Points on a hilly landscape, in no order, each with its height.
From any point a climber takes the steepest step (rise divided by distance) to one of its 2 nearest points. It stops when none of these is higher. Distance is the straight distance between rows; heights are no part of it.
z953: 5 31 9 -10 -34 -38 6 21 18 28 39 -17 19 -20 13 -1 42 2 -23 -31 10 -17
 -44 26 -42  height 40.1
z733: 27 22 59 38 22 31 4 16 37 37 -23 19 1 17 8 -26 -7 -4 21 28 -7 -8 24 21
 21  height 44.1
z75: 25 7 -7 -6 24 -6 -37 9 -8 -21 -54 -41 -6 -30 -8 9 9 39 32 -1 -27 -5 22
 -3 -9  height 35.2
z844: 18 16 6 -15 18 -10 -24 16 -34 -34 -38 -54 17 -30 -15 24 10 -7 25 -32 -32
 1 3 29 -53  height 42.9
z468: 13 14 -7 -22 8 -27 -8 -15 -1 -45 -40 -31 16 -3 7 -21 24 41 -15 12 -29 -3
 3 -28 -8  height 40.2
z735: 37 11 67 8 3 -27 43 0 24 22 -36 -14 48 7 12 -18 19 38 -13 6 -35 -4 -15
 -20 2  height 24.8
z883: -15 -3 -41 -56 -22 -36 -42 -10 -27 -50 13 -15 -33 -24 -18 52 37 3 -3 -22
 -8 -30 -30 -3 -34  height 20.9
z24: 13 -4 32 -19 -41 -10 78 -15 15 -3 -19 28 28 26 29 -14 2 9 -25 15 -3 27
 -8 -28 10  height 37.9
z716: -7 3 6 -40 -48 -17 66 -26 19 -34 -15 15 22 25 29 -29 0 4 -44 18 -6 23 -2
 -37 8  height 40.0
z310: 16 20 33 35 -9 35 19 7 -6 6 41 -3 1 13 -10 -6 0 -52 13 3 20 -4 8 63 -32  height 51.6
z484: 46 9 43 28 -20 55 41 -9 -4 -13 10 17 -13 20 -17 -30 0 -20 1 53 -6 3 41
 58 3  height 67.2
z901: -24 2 -14 13 36 24 -1 -4 -16 12 -22 -3 49 23 11 -17 -35 -33 29 -25 20 14
 16 -16 -25  height 47.8
z597: -28 -2 -24 23 34 34 -3 -8 -34 -6 -8 -4 18 15 -6 -3 -32 -35 27 -19 23 16
 29 5 -13  height 45.0
z879: -28 -10 -37 -20 -29 -31 9 -17 16 9 39 26 -8 15 11 7 25 11 -37 -1 30 -6
 -21 -34 11  height 5.7
z194: -29 -5 -19 22 -8 10 -13 14 -1 39 54 14 -17 10 -13 13 4 -29 3 -20 30 -8
 -22 13 3  height 23.1
z417: 25 23 35 51 4 36 -7 12 27 23 2 29 -25 19 -11 -15 5 -26 13 18 10 -8 29 41
 19  height 46.8
z789: 8 21 42 20 66 -23 -51 30 39 52 -68 -5 59 -38 11 -29 -19 9 37 -8 -51 -14
 6 -21 21  height 27.2
z784: -27 -24 -46 -23 -21 -14 -44 -4 -29 10 39 6 -52 -4 -31 55 10 -9 -25 -10 6
 -32 -42 -10 -11  height 14.0
z607: 25 36 35 -2 -4 -33 20 15 8 21 -4 -34 50 -16 6 -13 32 9 -16 -22 -29 -12
 -31 18 -44  height 29.2
z353: 24 18 39 -3 19 -33 16 1 20 7 -45 -21 42 5 15 -18 14 48 -23 8 -37 -1 -9
 -39 4  height 23.6
z913: 40 -9 8 20 -24 42 9 -7 3 -8 38 13 -61 -7 -28 -2 12 3 5 42 -3 -9 32 53 23  height 40.5
z295: 17 11 42 22 63 -4 -34 16 18 29 -73 -19 40 -14 0 -28 -26 24 33 3 -40 -2
 16 -23 6  height 26.2
z108: -26 -24 -40 -2 26 6 -42 -6 -19 4 4 14 -32 0 -9 23 -21 10 8 -5 17 -6 8
 -22 18  height 36.9
z769: -30 -2 -48 -62 -12 -39 -24 -21 -19 -71 11 -14 -20 -3 -2 9 42 5 -8 -10 -2
 -25 -10 -33 -13  height 31.1
z173: 25 -8 10 14 -4 20 -14 3 30 6 -1 18 -62 2 -11 -2 -2 32 6 51 3 -3 32 13 55  height 14.2
z64: -30 -16 -30 5 -6 7 -40 10 -24 22 44 3 -44 -2 -27 38 -4 -28 -1 -19 17 -17
 -28 13 -6  height 19.0
z79: 20 -28 -3 7 -25 49 42 -17 -5 -38 12 1 -26 15 -15 -11 -14 -7 -2 47 6 28
 43 34 26  height 60.4
z23: 36 0 62 7 -25 -11 86 3 19 28 -14 23 30 11 37 -7 13 9 -3 8 -10 12 -20 -6
 13  height 32.9
z482: -14 -16 -49 -29 -20 -20 -22 -12 -16 -19 33 -3 -36 -10 -28 30 24 8 -22
 -12 11 -20 -26 -6 -12  height 12.6
z596: -61 -29 -71 -31 21 -19 -29 -28 -27 -50 7 41 -28 21 8 16 -28 7 -21 3 12 5
 2 -68 19  height 47.9
z955: -37 33 -22 -15 37 -44 -43 15 1 6 -31 -12 77 -36 15 -22 -7 -29 16 -58 -9
 -5 -26 -32 -36  height 18.2
z906: 20 25 16 -23 -29 -33 -23 26 4 7 23 -39 7 -39 0 18 31 4 -28 -33 0 -13 -46
 45 -56  height 50.6
z351: 37 18 14 -21 -20 -2 -5 19 -35 -39 15 -51 9 -29 -11 23 19 -7 -4 -25 -9 -1
 -20 67 -66  height 45.3
z842: -4 10 0 0 15 -8 -49 24 3 12 -17 -28 -4 -34 -8 10 -7 -10 25 -32 3 -7 -10
 17 -24  height 21.9
z93: -18 -20 -3 16 6 -1 -21 10 33 43 10 31 -28 7 13 3 -8 23 4 9 20 -3 6 -27
 48  height 38.3
z599: -57 -30 -30 15 47 23 -20 -7 -19 -3 4 51 -18 11 21 10 -74 5 3 6 30 23 16
 -58 41  height 66.9
z481: -13 -17 -10 11 16 9 -18 -2 10 17 -7 20 -11 4 9 0 -22 12 5 6 20 8 15 -19
 25  height 44.0
z393: -21 -21 0 20 -18 11 0 -1 31 38 35 56 -32 18 18 12 -22 12 -5 24 28 10 4
 -38 69  height 37.3
z564: -1 -21 -8 22 -11 58 32 -19 -14 -19 29 23 -25 29 -16 -1 -20 -38 8 34 27
 22 24 17 34  height 44.2
z511: 18 12 -12 -15 26 -1 -23 2 -26 -24 -43 -46 19 -16 -13 5 4 14 30 -18 -20
 -1 20 1 -33  height 39.0
z286: 11 -2 10 -3 4 -1 -65 31 3 10 -12 -22 -38 -32 -19 26 4 -1 27 -19 -8 -24
 -9 37 -12  height 24.5
z649: 15 18 4 -8 0 -38 -24 8 8 4 -25 -39 11 -22 6 -15 24 39 -9 -5 -22 -18 -15
 -13 -19  height 44.6
z685: 29 2 4 -3 -6 3 -43 17 1 8 6 -17 -51 -28 -20 20 15 15 15 9 0 -21 4 43 -7  height 28.2
z508: -19 -15 -45 -23 -30 -24 -2 -23 -1 -8 49 12 -34 3 -11 10 31 14 -43 1 27
 -9 -30 -18 5  height 8.3
z172: -45 -19 -19 30 -20 10 34 -12 -7 34 49 36 7 23 23 13 0 -28 -7 -12 42 11
 -14 -24 28  height 34.6
z777: -46 -35 -25 24 17 32 -18 -8 -13 16 31 43 -22 26 -1 18 -38 -17 0 10 25 7
 10 -33 49  height 53.5
z76: 40 -13 7 7 -20 33 33 -15 0 -27 11 -2 -35 -2 -21 -11 0 2 4 48 -4 9 38 51
 20  height 51.2
z435: 9 32 35 54 -3 40 2 10 11 21 26 25 -9 15 -20 -11 4 -51 14 4 15 -8 19 52
 -10  height 48.9
z806: 6 12 -21 -25 -22 2 9 -2 -32 -37 24 -38 -1 -17 -18 27 12 -15 -5 -19 14 2
 -9 43 -51  height 55.2
z506: -9 -14 -33 6 15 36 9 -24 -35 -24 9 -7 -16 11 -22 12 -14 -18 24 -1 10 5
 32 21 9  height 37.8
z706: -7 8 -36 -36 -2 -28 -22 -14 -5 -50 -24 -18 -9 -5 7 -8 18 29 -13 0 -6 -5
 -1 -31 -3  height 37.4
z960: -10 5 13 13 33 18 12 0 1 16 -31 11 38 19 22 -21 -31 -12 18 -3 9 17 22
 -18 0  height 50.0
z569: 13 4 34 6 3 -20 21 15 50 51 -23 12 22 3 43 -11 10 37 10 -1 -19 0 -5 -23
 31  height 35.7
z680: -36 -30 -14 37 -14 22 14 2 8 39 52 55 -23 24 14 20 -15 -11 -12 16 33 4
 -7 -30 60  height 43.3
z620: -60 -33 -49 -15 40 0 -20 -15 -13 -34 -7 50 -19 6 27 9 -73 17 -9 7 14 19
 9 -73 26  height 56.8
z129: 15 1 45 18 31 -44 25 12 38 50 -43 20 53 3 42 -13 1 24 21 -18 -44 5 -16
 -32 19  height 31.3
z522: 4 13 -14 -9 -24 10 30 -8 -27 -13 41 -32 11 1 -8 0 10 -27 -8 -19 21 9 -10
 36 -58  height 69.2
z969: -2 -8 13 35 -5 47 23 -11 -9 10 14 25 -4 30 5 -10 -21 -32 8 24 27 16 29
 10 27  height 38.9
z682: 24 5 58 10 -2 36 57 -4 5 10 -21 16 24 35 8 -25 -13 -20 10 30 5 24 16 10
 12  height 56.1
z804: -30 -43 -62 -35 -8 -2 -15 -25 -9 -55 0 17 -40 1 -14 16 -18 23 -24 21 -10
 13 22 -35 43  height 29.6
z333: -40 -12 -18 32 -17 -7 7 11 3 57 64 29 -7 14 6 16 19 -29 -5 -22 36 -11
 -28 1 7  height 27.0
z670: 22 20 33 -7 -9 -29 -35 35 13 10 -3 -49 14 -45 -1 9 17 -2 -6 -37 -11 -15
 -39 40 -47  height 58.4
z390: -12 -36 -40 -24 -18 4 -7 -18 14 -34 -3 10 -34 7 -5 0 -23 31 -13 29 3 22
 15 -24 43  height 23.4
z87: -13 0 -44 -28 -38 3 43 -26 -33 -46 38 -24 12 13 -11 -12 18 -21 -28 -9 23
 8 -12 13 -37  height 54.2
z439: 35 0 9 6 -2 23 -21 6 2 -5 8 -9 -58 -13 -32 5 15 17 21 21 -6 -16 25 39 3  height 32.6
z132: 52 14 77 15 -6 -31 75 7 30 37 -23 2 40 13 22 -21 18 31 -5 9 -39 1 -22 -6
 14  height 27.5
z850: 6 2 -38 -33 -47 3 56 -30 -13 -51 14 -11 14 16 -3 -21 14 -2 -32 17 13 15
 -3 10 -22  height 46.9
z644: -20 16 -10 4 38 -20 -28 13 2 23 -32 -13 61 -28 10 -18 -17 -24 19 -37 -10
 -4 0 -16 -29  height 19.1
z896: 22 14 51 21 16 6 7 14 36 33 -32 3 11 8 10 -19 1 20 11 19 -17 -3 14 -6 18  height 41.2
z994: -10 0 -22 -34 -50 -18 45 -30 12 -41 7 1 6 16 15 -32 11 7 -48 17 10 17 -6
 -21 3  height 42.2
z722: 38 13 63 37 -8 44 48 -1 2 13 -9 25 7 35 -1 -25 3 -35 7 36 15 12 32 29 3  height 60.0
z729: 28 38 31 -6 2 -33 -27 19 -7 -8 -27 -65 33 -36 -10 -6 26 3 -8 -28 -38 -12
 -33 19 -54  height 52.4
z259: -24 14 -8 10 37 5 -52 17 -10 14 -18 -16 19 -21 -8 -4 -28 -35 33 -36 7 -3
 2 10 -25  height 20.3
z189: 16 42 21 -12 -20 -53 21 25 26 27 15 -30 47 -25 20 -15 42 9 -19 -41 -23
 -15 -45 15 -45  height 32.7
z636: 32 33 16 -22 -5 -19 -16 18 -25 -53 -20 -69 27 -36 -14 26 29 1 -3 -30 -31
 -1 -21 46 -65  height 47.5
z714: -39 -55 -65 -22 29 16 -30 -19 -50 -32 2 19 -43 0 -18 49 -20 3 7 2 2 -9
 20 -23 23  height 28.7
z854: -3 12 3 11 -9 25 16 3 -18 7 28 -14 2 8 -11 -1 2 -39 5 -11 22 6 4 39 -31  height 57.2
z16: 0 -31 -15 -6 -20 22 -7 -10 23 -6 2 21 -43 3 -9 -3 -25 32 -14 43 5 16 24
 -15 58  height 18.5
z56: 4 11 35 21 53 -57 -9 24 47 68 -57 15 62 -22 34 -29 -12 15 35 -23 -59 -6
 -20 -30 30  height 28.9
z605: 21 7 49 8 12 20 49 -2 -2 14 -28 -3 43 30 7 -20 -9 -8 8 7 -2 17 8 -11 -13  height 53.1
z509: -45 -47 -72 -37 11 -1 -23 -28 -38 -47 4 31 -49 10 -20 34 -19 10 -14 6 -8
 -4 14 -45 34  height 38.0

For each start below, name the point where the climber stops.
z16: z509
z994: z522
z901: z484
z194: z680
z879: z680
z508: z680
z129: z522
z842: z79
z189: z670
z435: z522

Call two points neighbours if one is among the 2 nearest of the other. Go from one point of each pair to the other, from neighbour to neighbour, staying as high as possible. Name the lowest point that can't be avoided.
z599 / z636: z482
z484 / z79: z76
z670 / z522: z351
z481 / z680: z393

Write out the way that a climber takes from each point below.
z735: z132 z23 z24 z716 z994 z850 z87 z522
z955: z259 z842 z286 z685 z439 z913 z76 z79
z644: z259 z842 z286 z685 z439 z913 z76 z79
z597: z901 z960 z605 z682 z722 z484
